A landscape with many peaks, sampled at points; each row gives a point and its height.
From any point a climber steps to the highest of the 5 points nearest to it. It stops when none of these is higher. Distance is the straight distance between rows; heights are no part of it.
k_807: [149 140 113 128  80 122 149 149 143 144 125]  height 256
k_394: [121 198 109 153 186 130 152 150  90 186 129]  height 474
k_426: [109 124 103 135 118  80 143 114 106 145 120]  height 662
k_166: [ 84 136 158 139 225 157 139 105  78  92 125]  height 335
k_548: [119 108  95 143 126  69 133 119  77 164 128]  height 645
k_935: [ 93  94 114 132 104  73 133 116 109 137 116]  height 638
k_944: [ 76 106 168 158 202 147 130 107  65  94 135]  height 417
k_512: [161 156 119 128 125 171 129 142 134 123 113]  height 340
k_523: [ 72 129 133 155 160 119 112 110  73 118 111]  height 580
k_887: [123 144  96 141 142  95 149 127  95 164 130]  height 631
k_37: [124 113 104 129  88  88 148 118 131 146 129]  height 600
k_723: [118 105 158  92 152 137 126  99 137  98 140]  height 316
k_239: [ 85  97 158 134 179 139 128 111  82  95 129]  height 407
k_702: [175 131 118 113  54 121 119 184 200 127 120]  height 182
k_140: [ 58  63 172 162 136 121 121  85  55 113 151]  height 445
k_504: [132  88 143 108 126 135 106 101 151 112 135]  height 329
k_468: [ 97 191 119 154 211 131 144 121  76 189 125]  height 502
k_407: [ 86 155 128 149 174 121 113 114  77 132 106]  height 572
k_812: [142 109 156  90 134 134 125 102 175 101 152]  height 268
k_363: [148 109  93 139  99  83 145 133 106 171 141]  height 596
k_660: [151 166 168  87 130 174 131 117 198  92 163]  height 193
k_825: [114 141 116 137 144 150 112 105 108 124 114]  height 433
k_746: [ 73  97 159 164 167 138 121 107  59 105 123]  height 512
k_359: [ 90  75 167 125 138 125 114 112  86 106 141]  height 499
k_800: [133 131 132 110 164 163 139 104 144 102 128]  height 425
k_820: [145 195 105 136 132 144 146 162 112 148 126]  height 374
k_863: [ 93 165 115 151 193 102 142 123  69 173 120]  height 588
k_266: [137  93 136 120  89 136 101 117 170 127 134]  height 330
k_423: [ 58  87 153 156 122 100 124 115  69 117 125]  height 575
k_580: [ 78  85 148 130 124 117 110 111  96 115 124]  height 582
k_715: [ 52  97 162 172 154 111 126 111  57 119 124]  height 540
k_179: [158 119 129 125 106 159 123 131 169 124 133]  height 244
k_467: [139 155 113 145 142 162 128 114 112 124 116]  height 479
k_892: [102 184 120 159 195 144 120 111  75 151 104]  height 498
k_627: [163 150 140 104 140 185 156 135 183  97 143]  height 273
k_409: [ 90 133 116 158 188  75 133 125  50 175 122]  height 621
k_121: [195 179  96  87  91 150 111 179 182 130 101]  height 106
k_971: [169  89 134 119  62 129  97 138 211 120 169]  height 277
k_957: [123  70 156 103 115 115  96 110 144 111 143]  height 412
k_102: [185 172  96  81  72 127 116 187 198 142 106]  height 163
k_549: [175  97 143 103  94 125 112 119 211  99 178]  height 212
k_156: [191 139 138  95 119 176 131 163 206  99 132]  height 98
k_57: [105  98 103 155 147  71 128 118  54 174 129]  height 637
k_21: [158 123 146  94 129 155 130 122 195 103 161]  height 228
k_532: [180 116 107 117  60  84 147 178 166 146 127]  height 500
k_651: [146 135 122 136 112 164 128 119 140 124 121]  height 347
k_937: [172 158 168  88 115 166 130 142 218  91 170]  height 2
k_860: [176 148 107  99  69 104 139 184 170 142 115]  height 300
k_502: [176 122 135 110  88 161 121 160 196 117 134]  height 188
k_919: [103 152 108 148 168  89 138 118  72 165 123]  height 608
k_909: [176 121 141 103 113 167 129 145 197 110 144]  height 208
k_146: [157 105 130 132  63 127 110 139 194 126 141]  height 360
k_913: [156 101 116 128  49  83 141 162 191 140 137]  height 544
k_206: [ 80 150 140 161 188 130 112 112  60 127 103]  height 543
k_138: [106 174 112 151 166 129 127 110  83 150 112]  height 562
k_595: [ 71 126 126 159 160  74 136 121  63 141 120]  height 606
k_749: [151 148 104 129 107 108 162 155 118 157 137]  height 399
k_246: [129 190 113 155 159 153 134 124 104 143 118]  height 723
k_659: [ 88  94 113 147 126  62 136 119  81 134 115]  height 642
k_323: [168 106 136 116  97 153 120 134 187 118 139]  height 238
k_449: [172 177 105  95  91 141 129 182 160 136 109]  height 108
k_82: [105 116 128 130 147 145 110 108 105 114 113]  height 459
k_611: [102 153 132 149 214 151 116 107  80 115 103]  height 457
k_803: [ 80  98 127 134 112  98 117 111  99 127 114]  height 619
k_155: [108 139 135 125 197 160 133 100 105  94 118]  height 426
k_590: [166 186 114 120 113 164 133 165 130 129 114]  height 226
k_293: [ 70 116 128 152 137  92 128 114  71 126 108]  height 598
k_735: [147 121 136 103 150 167 137 107 162 107 142]  height 357
k_100: [161 144 124 122  81 144 129 155 164 130 118]  height 153
k_575: [ 81 139 119 149 151 104 127 112  78 132 109]  height 594
k_602: [132 110 136 107 145 150 125 106 142 112 135]  height 352
k_656: [164 149 123 127  99 172 128 151 151 118 113]  height 245
k_324: [106  58 169 113 120 113 104 103 117 107 143]  height 447
k_192: [128 104 119 128  65 108 130 124 168 141 129]  height 470
k_406: [128 114 118 126 113 150 116 107 139 127 123]  height 434
k_828: [160  99 106 128  65  82 155 151 151 150 134]  height 706
k_498: [100  91 137 122 112 120 109 111 123 118 118]  height 561
k_223: [148 108 122 126  55 107 135 143 182 140 128]  height 481
k_521: [121 182 106 156 178 122 157 141  88 180 135]  height 521
k_622: [162 174 110 117 104 126 144 173 137 143 124]  height 158
k_133: [127 173 109 141 134 130 143 124 102 147 125]  height 620
k_160: [115 121 129 120 176 154 132 104 112 101 123]  height 589
k_289: [144  69 159  99 108 102  96 104 173 107 159]  height 299
k_757: [183 105 146 109  91 147 120 144 206 104 159]  height 671
k_92: [192 148 119 106  99 170 123 169 180 115 109]  height 122

For each start below, name every point that the climber comes to, in order.
k_860 => k_532, k_828
k_156 => k_627, k_735, k_800, k_160
k_651 => k_467, k_246
k_723 => k_800, k_160
k_21 => k_735, k_800, k_160
k_146 => k_223, k_828

Where does a climber stop that starts at each point below?
k_512 => k_246
k_702 => k_828
k_660 => k_160
k_468 => k_426
k_656 => k_246
k_179 => k_246
k_407 => k_426
k_121 => k_828
k_449 => k_828
k_803 => k_426
k_590 => k_246
k_595 => k_426
k_102 => k_828
k_812 => k_160
k_937 => k_160
